A landscape with many peaks, sampled at points; each row gives a point and its height.
A climber steps from a point to whichever of its 2 nearest points has the largest rise for the distance, and stops where none of them is higher. Distance is the straight distance between rows; heights are no part of it.
(906) (h 3.91): [-12  15  31 -37  33  -6  -5  25  32   5  14 -35 -11 -10 -35 -56   2   4
  16   8 -24  -1  -8   3 -17 -41  11  -5 -41  27 -19  40 -20  26  11   2
 -16  10 -17  13  15 -11  13 -41  31]
(1054) (h 6.32): [ 33  -3 -12  11   0 -15 -10  26 -32 -46  -4   9 -19  -7   4  14  -4  -3
   3  13  18  10  -2  19  -7 -12  11   8   3  -6   5  41 -42   5  -1 -33
  11  19 -23  -1  -9   5   1 -17  26]
(1127) (h 4.52): [ 17  -3  -1 -12  33 -17  -8  12  40 -47   9  -6  -1  26 -28 -27   7  28
 -33 -29  12  22   9   6  -9 -30  16 -19 -16  -4   8  -9  -6   1  10   8
  11   7  16 -20  59  23 -23   4  11]
(165) (h 4.78): [  1  -2 -30 -35  24  23 -10 -32 -14 -24  14 -23   7  19   8 -10  19   6
  12  14 -41  -4  13   1 -12 -14  19  12 -32   2  12  43   6  -3  16  -4
   5 -21  22  -9   2  17   6  42 -18]
(742) (h 1.09): [ -7 -20  38  -9   2 -30  30  -6   5  21 -11  39   7   1 -64 -11   5   9
 -12  26  12 -20 -44  -1 -15 -10 -25  -5  -4  -8  26 -13 -12  16  13 -23
   8 -13  28  -1  11  15 -12 -31  -7]
(986) (h 4.18): [ 13 -13 -17   8  25 -15  21   5  37 -34  22  -8   8  10 -14 -16 -11  13
 -18 -15  -3  21  17 -14  -6 -28  -5   2  -8 -13  23 -23  16  15  18  15
  21 -20  25   2  34  13  -7  32  -4]
(179) (h 4.19): [ -2  -2  11 -32  22  -2  -5   2  24 -14  21 -16  -4  15 -46 -44  23   7
  23  -4 -12 -11   1  -1 -17 -44   2  18 -39   9  24  24 -13  38  17  20
  -5   9   9  19  11  -2  37 -33   0]
(118) (h 5.73): [ 17 -10  -5   4  -8   0   1  26 -23  -3 -16   5 -42  -3   4  21   1  -6
   0  43  -1   5  14  28 -23  19   9  11   6   4  -1  16  -8  -5 -22 -35
   7   4 -52  -4 -34   8  10 -24  29]
(19) (h 2.58): [ 15   6  23  -3   4  -6  -5 -21  -1   3 -27   2  27  -1  -5   8 -16  11
 -21  24  -5 -25  -3  -6 -10  -5 -19   4   2  20  -9   9  -5 -27 -10 -40
  16  15   0  18  -1 -16   3 -12  -5]
(284) (h 5.36): [ -5 -20   1  10 -15 -29  -4   2 -26  26 -19  19  13   4 -49  10  33  -7
  28   9  13 -19 -17  32  -2  -4   5  38   4 -12  30   6  22   4 -27 -16
  -6  25  13 -30 -21  -3  11  14  -4]
(1144) (h 3.59): [  1  12 -14  13  18  -6  14 -28  16  11   0 -33 -32 -18 -29 -30  21  44
   9 -38   4  13  21   1 -16  -5 -17  -5  -2   5  21  -7  -3  29   8  11
  13  13  23  -6 -10 -26  14   2  -8]
(645) (h 3.16): [ 13 -11  -4 -24  18 -23  22   1   0   3  -2 -28 -18   6 -34   9 -13  -2
  33  42 -31  -2   0   4 -36  12 -16 -11 -13  10  42  10  -1   9 -11   6
  15  -8  -5  32 -40   4 -20   2   1]
(781) (h 2.85): [-34   8 -15  -2  -1 -30  19  23   1 -19  18  21 -38 -25  50   0   1 -48
  19 -25  43   5  26  27   8 -27   7   8   7 -36 -23   2  -6  15 -24  28
   3  12  -1 -11  -1  -7   2 -40  25]
(538) (h 5.17): [ 12  11 -18 -50  22  33 -37 -32 -17 -10  17   0   6  12  35  -1  18 -27
  -1  17 -28  -4   7  20   5   2  50  19 -14   3 -19  29  -1 -25 -23  -3
  -5  -7  19 -18  20  30  -8  17 -16]
(937) (h 4.17): [ 15  16 -24   4  -6  44  -6 -29   3  25   7   3  -8  22  31  -3  11  -1
 -11 -12   3  25  -3   0  29  39  29  14  17  -9 -29 -31  26 -20  -3   8
  -9  -4  10 -14   3   7  26  17 -27]
(104) (h 2.27): [-23   9  -1  13 -12  32   3   4 -27  18   2 -29 -37 -15  25  -2   1   1
  36 -24  -2  41  15  -1 -10  21  15  -6  14   6  -2  21   4   6  -9  10
  -4  19 -40  -9  -8 -13 -14   1  32]
(1171) (h 2.13): [-36  -7  39 -10  -2 -52   2  36  49  -4   0  19  38  -6 -27 -11 -14  -5
 -26 -14  39  -9 -49 -24   8 -21 -24 -23 -10  -7 -14 -46   4   5  42  14
  -5  -5   8  -9  45 -10 -25 -34   2]
(26) (h 4.54): [ -4  14 -12 -14   1  41 -32   6 -23 -25  25 -24 -15  11  37  -2   6  40
  -4 -27 -29  15  63   5  -1  -1   9 -32 -29  17  -3  -4   8  -9  -3  11
   2  -6   7   8   6  17  -1  37  -3]
(848) (h 4.80): [-12 -13   7 -15  32 -17  -8  59  53 -24  13   4  -5  -8 -45 -37  -7  10
 -13  -5  -9  -9  12  17   3 -35  -8 -38 -35   1 -18  10 -13 -14   2  -2
 -17  16  -8  14  35  -1 -31 -32  12]
(627) (h 3.52): [ -5 -13  -4  -5  44 -24  42  17  -3   9   8  -2 -54   7 -55  -4 -10   7
  26  33  -4  13  16   2 -35  -2   6 -26  -5  -9  42  -2   6  -2 -35   3
   7  -3 -14   0 -17   7 -33 -20   5]
(177) (h 5.64): [ 37  14 -15 -18  11  22 -17 -16 -21 -16   9   5   7  11  49  17 -11 -22
 -24  32 -13   3  30   1  -9  12  43  17  11   7 -10 -10  27 -22 -35 -18
  17  -2  -2 -21   3  26  -2  37  -1]
(339) (h 3.94): [ 31  -2 -27   2  -1  33 -22 -16   7  23 -33 -10  11  45 -15  17  -7   1
 -32  -2  -9  15 -21  -7  18  46  25  17   9   3 -22   7  35 -56  -8  -9
 -15  16 -21  -3  13   0 -23  15 -17]
(224) (h 2.02): [-10  13 -13  19  33  44  23 -10 -19  21   4 -18 -25   6  21   1   4  42
 -11  -7  -5  25  20 -17  -7  33   3 -25  11  -3 -15  19 -20 -35  13 -12
 -16   0 -42  -3  18 -22  13   3   4]
(202) (h 4.47): [  6 -16  -8   2  14  -2 -10  48  34 -23  -9  -1   6  -1 -29   3  -8  -3
 -13   1  -8   0   7   0   0  -3  -6  -6 -10  -1 -23  19   0 -31  -3 -14
 -19  27 -40  20  18 -14 -20 -11  21]
(83) (h 2.39): [ 25  19  25  -2   6  12 -26 -23  -4  15 -29 -41  37 -32  17  -2 -24   7
 -32  45 -32 -21  -6   9 -12  -5 -22   8  11  38 -29  33  -3  -9   6 -36
  17   7   0  19 -19 -12  -5   8  21]
(572) (h 1.40): [ -4  -4  14 -10 -17 -20   7  -6  -6  24 -23  13  28  17 -23 -11  -4  -9
   8  22  -3 -32 -22  11  -2   1  10  -4   2  -3   9 -20  12  -2 -17  -8
  -3 -27  25 -10  11  12 -17  -6 -24]
(403) (h 2.40): [-41 -10  20  -7 -26  34 -14 -17  -2  18  -9 -11 -19  -5  34   5  11 -14
  36 -31  14  30 -25   9   8   5  23  19  -1   5 -13  19  -2   3   2  20
  -1   2 -13   0   7  10 -18 -27  12]
(480) (h 3.47): [ -9 -24  -5   5   2 -29  36  49  39  -9   7  33   3 -19  -9  -8 -10 -52
  -7  11  24   4 -33 -10  18 -16  -6  18  18 -28 -27 -19  13   5   6  16
   3 -21 -12 -11  28   9 -14  -8  26]
(1136) (h 4.66): [ 19 -17 -23  -7  25  -2  19  -3  -7 -26  -7  25 -23  22  15  26   6   5
 -14  21   7  23   7  10 -11   8  10  19  -8 -20  12  10  -1 -35  -5 -33
  26 -14 -20 -22  11  23  -5   8   6]
(360) (h 2.48): [  6  10  34  12  16   3 -12  11  11  16   2 -65  15 -44  21  -4 -35  21
 -21  36 -36  -8  15  -4 -27 -11 -32 -22 -10  49 -13  26 -13   7  16 -18
  20   4 -19  36 -13 -32  -1   5  20]
(795) (h 2.42): [  3 -34 -14  58  -6  -5   7 -40   3   3  17   2  19 -18  -5  29  -9  12
  -9 -29   7  -1 -10 -18  30   6 -41   6   0  -8  61 -13 -15  15  58   1
  11   4  28   6  -2 -41  32  13 -51]
(140) (h 1.69): [-13  16  29 -40 -20 -50  10  32  -7   3  -4  15  31   4 -36 -19  -1 -13
  -3   2   1 -38 -37  -7 -17 -14  13 -11 -13   4  -5 -18  -4  18  -2  -2
 -21 -17   5 -14  29  10 -21 -26   6]
(934) (h 2.88): [-17  11   4  -3 -11  22  15 -14  12  13 -10   0 -10 -26  27 -19   0  10
  -6  14 -40 -17  35   3 -26  -6 -30 -19  -1  12 -33  -5  20   5 -23  17
  18 -42   5  14 -31  24   1  19  12]
(770) (h 2.64): [-38  15  14 -24 -16 -49   9  21  10 -15   4  12  -8 -13  19  -1   4 -29
   5 -36  50  -6  -3  12   6 -13   7  -1  -3 -20 -23 -38   0  20  -3  19
 -12  -4   5 -11  14  -7  -6 -52  15]
(1109) (h 3.89): [ -9  -2  -7 -23  34   5  35   4  33  -4  18 -12 -30   3 -28  -4  -6  19
  -2 -10 -17  38  31 -21 -26   4 -24 -18 -19 -15  15 -27  27   6  11  24
  13 -15  -2  23   2   7 -24  19  10]
(62) (h 2.97): [ 15  24  14   4   3  -9  -5   4  -3  22 -10 -21   0 -11 -12 -30   1 -21
   3 -13  13   2   5   8  -5 -11  44   8  30   9 -24   8  11  -3 -44  -2
 -16  50 -19 -21  22 -23 -15 -23  26]
(1185) (h 3.22): [ -9 -29   3  30 -10 -14  21  12  13   7 -18  21  31 -14  -9  14 -18 -24
  -5  -2  15   4 -51 -16  24  -3 -10   3  23 -22 -18  -4  -4  -5  12  10
  -9 -33  10 -10  21  -2 -30   0   6]
(308) (h 2.03): [ 23  14  -1 -10 -29  18 -35  -1 -19  -8   2  -3  33  23  18   2  11   0
 -21 -12 -15 -18 -24 -18  20   2  37  11   8  21 -19   8  -9   0   0  -8
 -17  -2  12  -4  24  29  -2  33  -8]
(964) (h 2.87): [  7 -14  -1  -1  20  32  12 -31   2  20  -3 -19 -26  21 -14   4  -8  30
  25  19 -18  19   6   7 -13  28 -14 -26   4   1  34  10 -12 -14 -10  15
  14 -10   9  37 -16  16 -28   5 -15]
(1058) (h 5.11): [ 21  -5 -13 -24  16 -10  12   0  -9   3 -15   4 -31  -1  25  25 -14 -29
 -11  38   5  26  11  39 -24  36  23   5   4 -14 -20   6   0 -42 -37 -27
  22  -2 -29 -24   4  11 -27 -10  20]
(972) (h 2.16): [ 12 -20 -20  43 -18  29 -13 -24 -38   0  -5  23  13   1  14  41 -13   9
   0  13 -23 -21   7 -19  23  13 -16  13   8  11  49   7  13 -10  15 -24
   4 -18   4  -5 -33   0   0  46 -24]
(1042) (h 6.08): [ 38   3 -45   5   7  14 -17  14  -2 -14  12  10  14   1  54  26 -22 -52
 -18  51 -12  -2   7  -3  20   7  34  44  10 -11 -26 -11  38 -21 -13 -10
   2 -23 -18 -16 -11   5  11  30  -6]
(1200) (h 2.61): [-32 -19  34 -24  -4  34 -21 -14  17  13  10 -20  -5  16 -14 -12   8  23
  26 -14 -14  14   5   9   3  10 -13 -24 -16  17  14   3 -11   8   1  33
   6  -4  25  30   6  31 -23   7  -4]
(598) (h 2.26): [-26   3   2  17 -15 -44  -8   8 -22 -13  -5  14  59 -29   0  10   3   1
 -16 -28  23 -15 -59  18  27 -26 -18 -19  -2 -33 -18  25 -58  14  35   8
 -33 -27  31 -37  21 -14 -14  10  -7]
(1213) (h 2.38): [ 14  24 -14 -11 -19  16 -25  -2 -38  20  -9 -17   6 -16  35   3   2 -16
  -1  39 -31 -40  18  29  -6  16  19  -5  30  16 -32  11   1  -3 -36  -9
 -21 -14 -11   4 -18  14  -3   2   9]
(859) (h 3.09): [-18   8  13 -24   6  28   3 -28  35  35 -13 -30   8  -8  22  -7 -10   9
 -15  10 -36  11   4   2  -2  20 -17 -15  -6  15 -43  -7  21 -27 -10  16
  18 -34  18  18   2  14 -28  33   2]
(1221) (h 1.91): [-24  -8  20 -26  -2 -45   8  63  22 -11   6  18  26 -14 -55  -3 -14   1
 -15  -2  -3 -27 -39 -25 -18 -11 -20 -41 -37   3   3  -8 -12   7  27  -3
 -14 -10   1  -6  33  -2 -43 -15   2]
(199) (h 4.31): [ 16  -9  -7 -12   8  23   3 -16  27  -4 -12  -3 -15  33 -10  -2   9  18
 -19   0  -7  23  -5   0  -7  20   4  13 -22   7  -2   9   6 -30  14 -26
  19  -1 -12  -3  23   7  11  -5 -10]
(190) (h 2.20): [ 25  12 -29  -3 -34   6 -34  -1 -51  -2 -17   6  13  -1  19  38   5  -8
 -14   6 -15 -25  -1  11  13  30  24  -1  20   3 -13   7  -1 -20 -19 -21
 -23  -6  -9 -15 -12  19 -22  37  -1]
(874) (h 3.97): [-25 -10  -1 -13  53 -33  56   8   5   2  16  16 -14  14  -8 -14  -6 -27
  36  35   8  -6  15 -14 -26 -29  24 -10   5 -27  26  -4  19   3 -38  29
   0 -15  -8  -7  -4  -1 -15 -19   4]
(1208) (h 4.49): [  7   8 -14 -29  13   7 -18  17  -7 -39  23 -23  16  12 -11 -18  16   2
  11  -7 -25 -13   7  -4  -4 -26  15  14 -22   8   1  40 -16  27  19  10
 -20   2  -3  11   6   9  37  19  -1]
(490) (h 3.96): [ -7  15   1 -31  21 -50  18  35 -11 -33   8  16 -14  -3 -17  -8   4 -20
  18  20   2 -28  36  12 -27 -51 -17  18 -24 -10   8  16   1  24 -16  -2
   1  11 -17  15 -30 -14  33 -33  18]
(391) (h 6.96): [ 16   2  -3  15  27  -5  -9  -4 -39 -30   4   3  -1  -7   0  11  -4  17
  10  12   1 -21  -2  -5  -7 -31 -14  10  -6  11  31  47 -45   2  15 -30
   1  28 -13  30 -18 -25  29 -32  -4]
(75) (h 3.30): [  7  23   7 -16  15 -16  14   0  23  10 -19  -8 -29   9 -30 -32  19  13
  -9 -10   9  -4   3  -2 -13   0  22  -3   5   2 -25 -10   2  -7 -26  -6
 -18  20 -18  -3  10  -9   1 -39  17]
(724) (h 3.66): [ -1  21 -19  -5  15 -28   1   4 -31 -21  10  -4   1 -12  -1 -10   7  -2
  21   5  -8 -37  48  18 -24 -44 -17  15 -26   0  24  19   3  21   2  -4
   4  23   8   4 -29 -39  57 -13 -14]
(557) (h 2.05): [ 12  10 -23  50  -7  23 -17 -11 -37  -3   6 -14  12 -27  42  31 -42  11
   3  19 -28 -28  27 -19   3  -2 -13  -3  -4  25  35  15  13   2  25 -32
   8  -5 -24   3 -32 -28  -4  22 -22]
(893) (h 1.90): [ 10 -10 -12  25  -2  45  11  10 -49  11   3   9 -27  14  18  15   1   9
   2  14  -6  11   3 -10  -1  34  36 -11  31   1   1  21 -20 -19 -16 -17
 -23  -7 -53 -10  11  11  -3  -5   6]
(478) (h 2.37): [-19   9  10 -26 -10 -51  -2  28  49 -14 -15  10 -10   3 -23  -9   0  -6
 -18 -36  41  17 -34   3  -2   2   4 -14 -24 -14 -17 -41   9   8  15  10
  -1  -5  -2 -23  26   3 -43 -40  17]
(850) (h 4.70): [ 31  10 -38  13   2 -36 -19  24 -21 -16  -2  19   9  16 -16  -5  21 -20
  -3 -15  25 -27 -17  20  14 -28  52  17  23 -28  -2  11  -9  -3 -30   6
 -39  19  -3 -27  10   6   1 -11  -7]
(793) (h 3.32): [ -7   5  15 -19  -6  17   9 -41  15  33 -14 -27   7   8  25  18 -15   2
   6  -8  -2  47 -20 -11  13  52 -18 -12  18   4 -22 -34  18 -20   5  27
  20 -12  17  24 -17   3 -21  17  -3]
(18) (h 2.53): [ -1  23  -2 -13 -42  24 -47 -27 -13   8  -8 -11 -24  -5  56  10  10 -26
  20 -30  -7  15   4  20   9  10  22  24   7  25 -21  -2  18   1 -29  21
   7   8  -2   9 -23  21 -17 -11  16]
(349) (h 2.60): [-10  21  25  16  21  24 -12  29  22  30   7 -62  -5 -31  33 -15 -22   0
 -19  35 -14   6   9  -4  -6   9  -8 -22  15  23 -55  16 -15  -2  -9  11
 -13  10 -44  36 -21 -27   0  -3  38]
(141) (h 3.95): [  3   3   1  35  -7  -3   2 -17 -31  26  -3 -20   4 -20 -36 -17  16  41
  20 -30  -1 -18   7   6  11  -5 -23 -14  19   4  27  15 -21  27  11  -2
 -18  33  24   4 -13 -32  23   9 -13]
(883) (h 0.69): [-16 -29  23   1 -25 -36  11   3  -6  -9   6  38  20  21 -38   6  21  -5
   0  -2  40 -17 -20  -4  -6 -27 -23  37 -14 -11  48 -35  14  43  36  -1
  13  -1  22 -11   0  -4  57 -13 -24]
(489) (h 3.28): [-17 -10  37 -34  14 -16  24  -3  35  23 -13  -1  -9 -22 -58  11  -7  14
  -6   0 -10  -1 -18 -30 -22  36 -53 -20 -14  15  18 -33   3   2  21  -5
  18   7  17  18 -10  -4 -29   2   9]
(521) (h 2.86): [ 17   7  17 -21  27  -9  23  -2  19   5 -13  -1 -11  13 -26  -1 -11   8
  -5  44 -10 -12  12 -14 -31  19 -18 -13   6  10   2 -18   0 -12 -31  -3
  11   7  -7  36 -22   5   3 -11   1]
(857) (h 0.53): [-23 -23   2 -25 -19  -8 -20   0  -6 -13   6   8  28  29 -44  12  40   9
  17 -18  25  -8 -16  -4  -8   5   3  18 -16 -12  41 -11  -4  19  35  13
 -15  13  12 -20  13   0  32  13 -24]
(900) (h 3.99): [ 18   5 -15  16 -32   6 -12  15  15   7 -11 -23  17 -14  10 -10  -9 -10
   2   9 -16  -4  -7   8  19  13  -6  15   5   7 -26  -1  20  13  17 -11
  -2  -9   2   4 -17 -11  18  18  -2]
(685) (h 0.41): [-38 -20  18 -36 -16 -31  -7  13   8 -33  17  16  48  20 -19  24  19  -2
  -7 -20  33 -11 -35 -28  -5   1 -12  -8 -11 -22  11 -24 -18  28  48  30
 -21 -16  12  -6  24   7  11  11 -20]
(1119) (h 4.48): [-17 -11 -14 -14  18 -13  17  17  -6   2  16  17 -17   6   5   2   0 -33
  25  18   9 -12  16  22   1   0  25 -18  11 -37  -7  -5  -6  -8 -51  25
 -22 -16   5   3   4  15 -20 -20 -12]
(591) (h 3.61): [-16   1  17 -29  12 -12  29 -37  33   6   1 -25   1  -1  -7   9  -5  18
   3 -16   5  31  -6 -28 -14  18 -34 -12  -9  -1  19 -42  14  12  25  30
  27 -13  20  29 -10  -7 -12  12 -11]
(926) (h 3.38): [-16   7  33  -6 -54  12 -16 -17 -38  24  -6  25  11  -9  35  20  17  -2
   7 -16   0 -17   0   6  20  26 -11   3  19  19 -20 -18 -14   7  -4  -8
  -9   5  10   2 -13  14  36   5   8]
(878) (h 3.06): [-14  13 -16  10   2 -22  22  20  32  -8  11   8 -34  -8  43 -22  -5 -50
  17   3  21  10  55   8 -13 -28  17   9  -5 -18 -23 -16  41   1 -35  28
   8  18 -23 -12 -19 -19  12 -23  21]
(1233) (h 5.02): [-15 -11 -17  23   2  16  29   2  24   7  12  27 -38  14  13 -29   7 -10
  10  -5  19   5  29  18   5 -10  14  -7  16 -37  -5 -19  12   6 -36  34
   0 -23  17   3  -3  26   1 -19 -10]
(1133) (h 0.86): [ -5 -30  30   2   0 -42  15  -2  24  -8  10  21  37  -1 -50 -13   5   8
 -28  -3  25 -13 -38 -15 -12 -29 -30  10 -10  -2  35 -26  -5  30  53  -3
  17  -2  30  -6  41  -5  17 -13 -17]
(407) (h 2.56): [ -4 -16   4  33 -18  16  -1 -55   6  -6 -14   5  11 -10  25  33  -3  22
 -19 -33  -1  23 -17 -19  35   9 -41   3  -7   1  10 -12  -8  -7  53 -12
  18 -21  25   9 -13 -14  14  20 -24]
(608) (h 4.53): [  5  18 -21  10 -14  47  -2 -15   2  13  11  -7 -35  20  32 -28   2   6
  22  -6  -4  22  37  21   0  19  24  -9   1  -7  -2 -10  16   1 -27  32
   5  -6   7  -3 -18  17  14   5 -12]
(911) (h 2.50): [-10 -18  -1  36 -16 -47   7   2   9 -22 -21  32  35  -8 -21  20   6  21
 -39 -39  33 -13 -49  -7  20 -20 -30 -22  -1 -27   7  -5 -37  -4  54  -8
 -13 -18   7 -40  36 -16  -9  -5  -4]
(945) (h 6.07): [ -4  -7 -11  29  16  47  -1   4   8  -5  45  30  11   3  60  -1 -15 -28
  -2  10  20  22  22  -3  39   7   9   9  10 -23  -5 -13   5 -14  -2   7
  10   9  21 -13  10   0  28  17 -23]
(252) (h 2.76): [-40  -5  24 -12  -1   2  26  13   8  15  -1   6 -22 -13 -16 -10   2  12
  12 -10   5   3 -20  -1  -5  14 -14 -30  -1 -10 -11  -2 -28  14   3   6
 -12 -19  -2   8   8   9 -21 -27  12]
(816) (h 3.11): [ -4 -16   6   0 -40  27  -7 -35 -21  14 -18  42  17  16  12  31  31  -6
  -6  -3   3 -13 -28  -8  32  32  -1  27   7   3 -12 -13   2 -20  15 -29
  -6  -8  10 -18  -2   7  40  13 -22]
(584) (h 2.72): [ 10 -22  15  12 -23  11  -3 -57 -17  -6 -18  -5   8   3 -10  30   3  29
  -8 -16 -12  16 -18  -9   4   7 -29   3   4  16  38  13 -13   5  31 -17
  33 -11  37   4   0  23 -19  41  -3]
(169) (h 6.52): [ 31  -8 -36  27  -4  41 -25  20  -4 -20  32  21  34   0  33  19 -27 -22
 -13  11  -5   9  -7 -19  41  10  11  25   5 -10  -4  -1  11  -8  22  -9
  -5 -14   3 -14   6   9  11  54 -17]
(1066) (h 6.57): [ 18 -13  -7  39   6 -19   9   9 -26  17  -9  21  25  -2 -10  17  -5 -24
  16  37  16 -14 -15  -2   7  -9  14  39  17 -11  29  10  21 -13 -17 -35
   2  26 -11 -20 -20 -28  19   8  -8]
(153) (h 4.16): [-22   2  -2  -8  15  25  -4  19   0 -17  23  -3 -34  13   1 -27  12  24
   7 -32  -9   6  72   3  -7 -15  16 -37 -13   5 -11 -10  10 -11 -32  25
 -15   4  -6   2  27   6  -4 -13  -1]
(176) (h 3.12): [  6  12  13  -1 -17  34 -28 -16 -18  29  -3 -21  14   4  41  31 -23   3
 -12  -2 -12  24 -16  -1  29  56  -1 -13  28  24 -28  -1 -12 -27  -3   3
  -5   0  -5  18  -4   7 -21  27   6]
(194) (h 2.73): [  3  21   4  22  16  15  -4  15  -9   9  12 -29  -3 -27  26 -23  -4 -12
   1  10   1  -8  27  -3   2  -3  12 -12  35   5 -35  18 -11   1 -27   6
 -26  33 -23  15  -5 -20   9  -1  23]
(238) (h 2.99): [ -7 -30  10  -2   4 -21  24  15  24 -13 -17  18   5 -23 -47  21   5  13
 -16 -10  -7  -2   2 -17 -19  -2 -46  -1 -15   2  11  -1  10 -12  16 -27
  18   7  -7   1  12  -5 -18  14  13]
(395) (h 5.50): [ 44  10 -14  32 -13 -45  -9  15 -27   5 -21  32  43  19 -30   0   1 -18
 -10  18  25 -25 -56   6  13 -26  28  34  20 -11  11   5   4  -9  -8 -26
 -13  19   0 -20  -1 -15   9 -12 -16]
(290) (h 1.89): [ 29  22 -10 -21 -33   8 -25  -5 -23  -1  17  -8  25  16  25   5   0 -34
  19   6  -7  -5 -28   1  27  22  36  31  15   7   1  -9   6  30   2  15
 -11   1  20  -5 -19  27  25  34 -12]
(121) (h 2.62): [  9  20  -2   4 -28  22  -4 -26 -13  41 -13  13  -4 -14  40 -19   9 -12
   3  39 -26 -27  17  30 -10  15  -5   1  34  10 -37 -11  13   2 -34  11
  13 -25  11   2 -51  24  33   5   1]
(185) (h 3.87): [ 30  -7 -20   9 -13  25  -4 -24  -5  19 -15  16  11  46   0  33  -8  -5
 -34  -8  13  40 -37 -18  43  62  24  15  23  -6 -18 -42  38 -45  10   0
   5  -9  -2 -15  16   6  -2  22 -30]
(362) (h 4.90): [ 13   5  -9 -14  16   5 -18  15  -7 -41  16 -20   1  17   6   4  -4  34
 -27 -33  -1  29  27  -5  -2  -1  18 -23 -15   3   4   3  -7 -17   8  -7
   2   5  -2  -5  45   9 -21  33   4]
(976) (h 3.33): [  3  34 -12   3  -1 -24  -2  -1   3  -2   2  -4 -14 -10  16 -29   6 -23
  26   6  10  -6  59  16 -17 -24   7  13 -11  -3  -3  -8  32  12 -32   6
   8  36   0 -22 -37 -33  43 -11   4]
(617) (h 3.27): [ 27  24   9  18   9   1   3 -25  21  16  -1 -46 -47   6 -23 -53  -4  25
  17 -12   4  14  23   2 -25 -23   1  -3 -15  32  26   6  -4  32  -8  12
  22  27  -2  14 -19 -29  20 -47   5]
(671) (h 2.14): [-16  20 -18  -5  19  55 -13 -13 -47  25  19 -25 -34  -4  41   4   1  26
  13 -17 -10  51  37  16  -1  44  14 -38   3  -3 -16  21 -10 -35  -8  14
 -14  10 -25  -4   2 -10 -16  17   8]
(1190) (h 2.28): [-18 -11 -10  43 -15  23  -9 -34 -40   4   8  15   9 -12  16  39  -2  11
  25 -28  -4 -15  -1 -22  29   4 -23  14  -2   6  64  20 -10  12  39 -12
  -8  16   8  -4 -28 -28  17  18 -36]
(1141) (h 4.43): [-32   4  21   3   9  11 -11  31  48   4  12 -12 -26   2  -7 -50   2  14
  -7 -26   4  -5  33  10  10 -38   2 -28 -20   9 -30  -2   1   3 -19  20
 -16   9   2  20  24  -4 -10 -35  10]
(413) (h 5.57): [  1   2   4  30   0   8  18  -4 -12  -9  29  23  -1   7  41  -9 -18 -24
  14   9  29   0  10   4  20 -16  12   0  27 -27  12  -6 -15  22 -19  17
  12  -7  30   0  -8  14  13 -11 -18]
(669) (h 2.74): [ -4 -40  -4  36 -16 -45  31  18  18 -18 -21  37   8 -21 -55  39   1   8
 -33 -26  17   4 -38 -29  -6  -6 -47 -10  -5 -16  26 -19  -8   2  45  -6
   3 -21  -7 -29  19 -10 -29  16  13]
(416) (h 1.77): [ 16  37 -24  14   0  36 -23 -26 -42  19  25   1  16  -8  41  -3 -22 -14
  23   4  -5   1 -32 -19  34  18  39  21  24  14  26  10   2  20  10 -10
 -13  16  12 -26 -30  -3  -1  33 -23]
(341) (h 4.24): [ 12  -3  -7  32 -13  12 -13  28   2  -6  -6 -18  10 -17   4  11 -16  20
 -11  -9  -7   2   5  -3  11  13 -12 -12  -2   5  -6  21 -16 -12  20 -25
  -9  14 -28   6  10 -25  -7  11  11]
(60) (h 1.93): [ 33   7 -17  35 -35  -7 -10 -35 -14   3 -29 -21  -2 -14  32  25 -26   5
 -11  13 -18  -8  -6  -3   4   5 -19  16  -9  31  26   3  26   6  32 -43
  38 -19   5  -2 -43 -25   7   4 -19]
(1084) (h 4.10): [  4 -13 -15  16  -8 -42   6  30  15  -3  -9  30  17  29 -44  -3  22 -19
  -6 -12  48  -1 -46   0   5 -11  34   7  21 -32   6 -18   3  -3  -6  20
 -29  13 -14 -32  30  -1 -16 -25  -8]
(603) (h 2.54): [-38  -2  36 -14   8  16  20  12  16  13  24  -3 -23 -22 -12 -23  -6  20
  21  -1 -18  -4  30 -15 -19  -4 -32 -49  -6  17   1 -13  -4  22 -14  33
   9  -6  18  31 -10  21 -19  -7  15]
(129) (h 3.65): [  8   0  -8 -12  10 -32  22  13  24  -6 -13  -1   4  25 -34   8  13  -7
   0  -8  19   8 -39 -29  -9   9  18  15   7 -13  -4 -15   5   0   0   9
 -21   5 -27   7   5  -8  -5 -14   8]
(919) (h 2.69): [ -9  12  -1 -23 -17 -12 -17 -10  -3 -22  -6  14 -26 -14  54  16   8 -38
   8 -24  10   2  23  19  -4 -23  22  33 -13  -5 -23   3  15   2 -29   5
  15   0  -5  -7  -7  15  -4 -25  17]
(1070) (h 2.93): [ 24  -6   8  -4  -8  27  -5 -40 -10  13 -16  -1   9  -1   6  26   0  16
 -15  24 -25  10  -5   0  10  43 -31   1  22  15   1   4 -14 -12   5 -17
  19  -6  11  15 -18  21  12  41   5]
(783) (h 4.45): [ 17   1  -6  25 -10 -15 -10 -22 -34  25 -24 -10   3  -2 -47  -3  21  28
  22   0 -10 -36  13  16 -12 -19 -10  13  11  15  43  12  17  11 -15 -22
   5  28  12   1 -28 -17   8  12  -7]
(1145) (h 3.67): [-31  10  47 -17 -29  17 -23  -8  -8   1  -3  18  -9 -13  28  -5  22  14
   8 -29  17 -11  21  11   2 -12 -33  -1 -14  19 -29  -4 -27   6 -11   4
  14  12  11  20 -13   3  30 -34  12]
(1164) (h 2.98): [-12  -2  10  11   4   5  10 -11   3  13  -8 -19  19 -11 -10   6  -4  20
  -3 -27  -1  12 -37 -18  15  10  -7 -20  17  -7 -12   6 -24   0  17  12
 -18 -19  13  13  16   7 -30  25   3]
(205) (h 3.98): [-16  -7  32 -16   5  34 -11 -27  21   7  -6  20 -13  17   6 -13  26  23
   0  -9  17  12   3   4  -4   1 -12  12 -15  19  -6   7 -21 -16   3 -13
  23  20  13   3  16  -1  40 -37  -8]
(727) (h 3.71): [ -3  -6 -15   3 -10 -16  21  27  29 -12  -2   7   5 -12  -4 -20  -6 -37
   6   9  -6  -4 -22  12  10 -19  -4  29   1 -24 -24   2  10  32   4  14
  -2 -29  11   5 -10  16  13  -3   6]
(398) (h 4.25): [  2  -5 -12  -4  18  -6   1  40   5 -42  16  -9 -17   5  -6 -13  -6  -3
  14  13 -14 -11  34   0  -9 -32  -6  -4 -16  -6   7  28 -16  21  -4  13
  -8   6 -28  38 -17   1  14 -21  14]

Where does a climber stop that starts at each point below?
(360) -> (1066)
(669) -> (362)
(926) -> (391)
(598) -> (848)
(603) -> (848)
(60) -> (793)
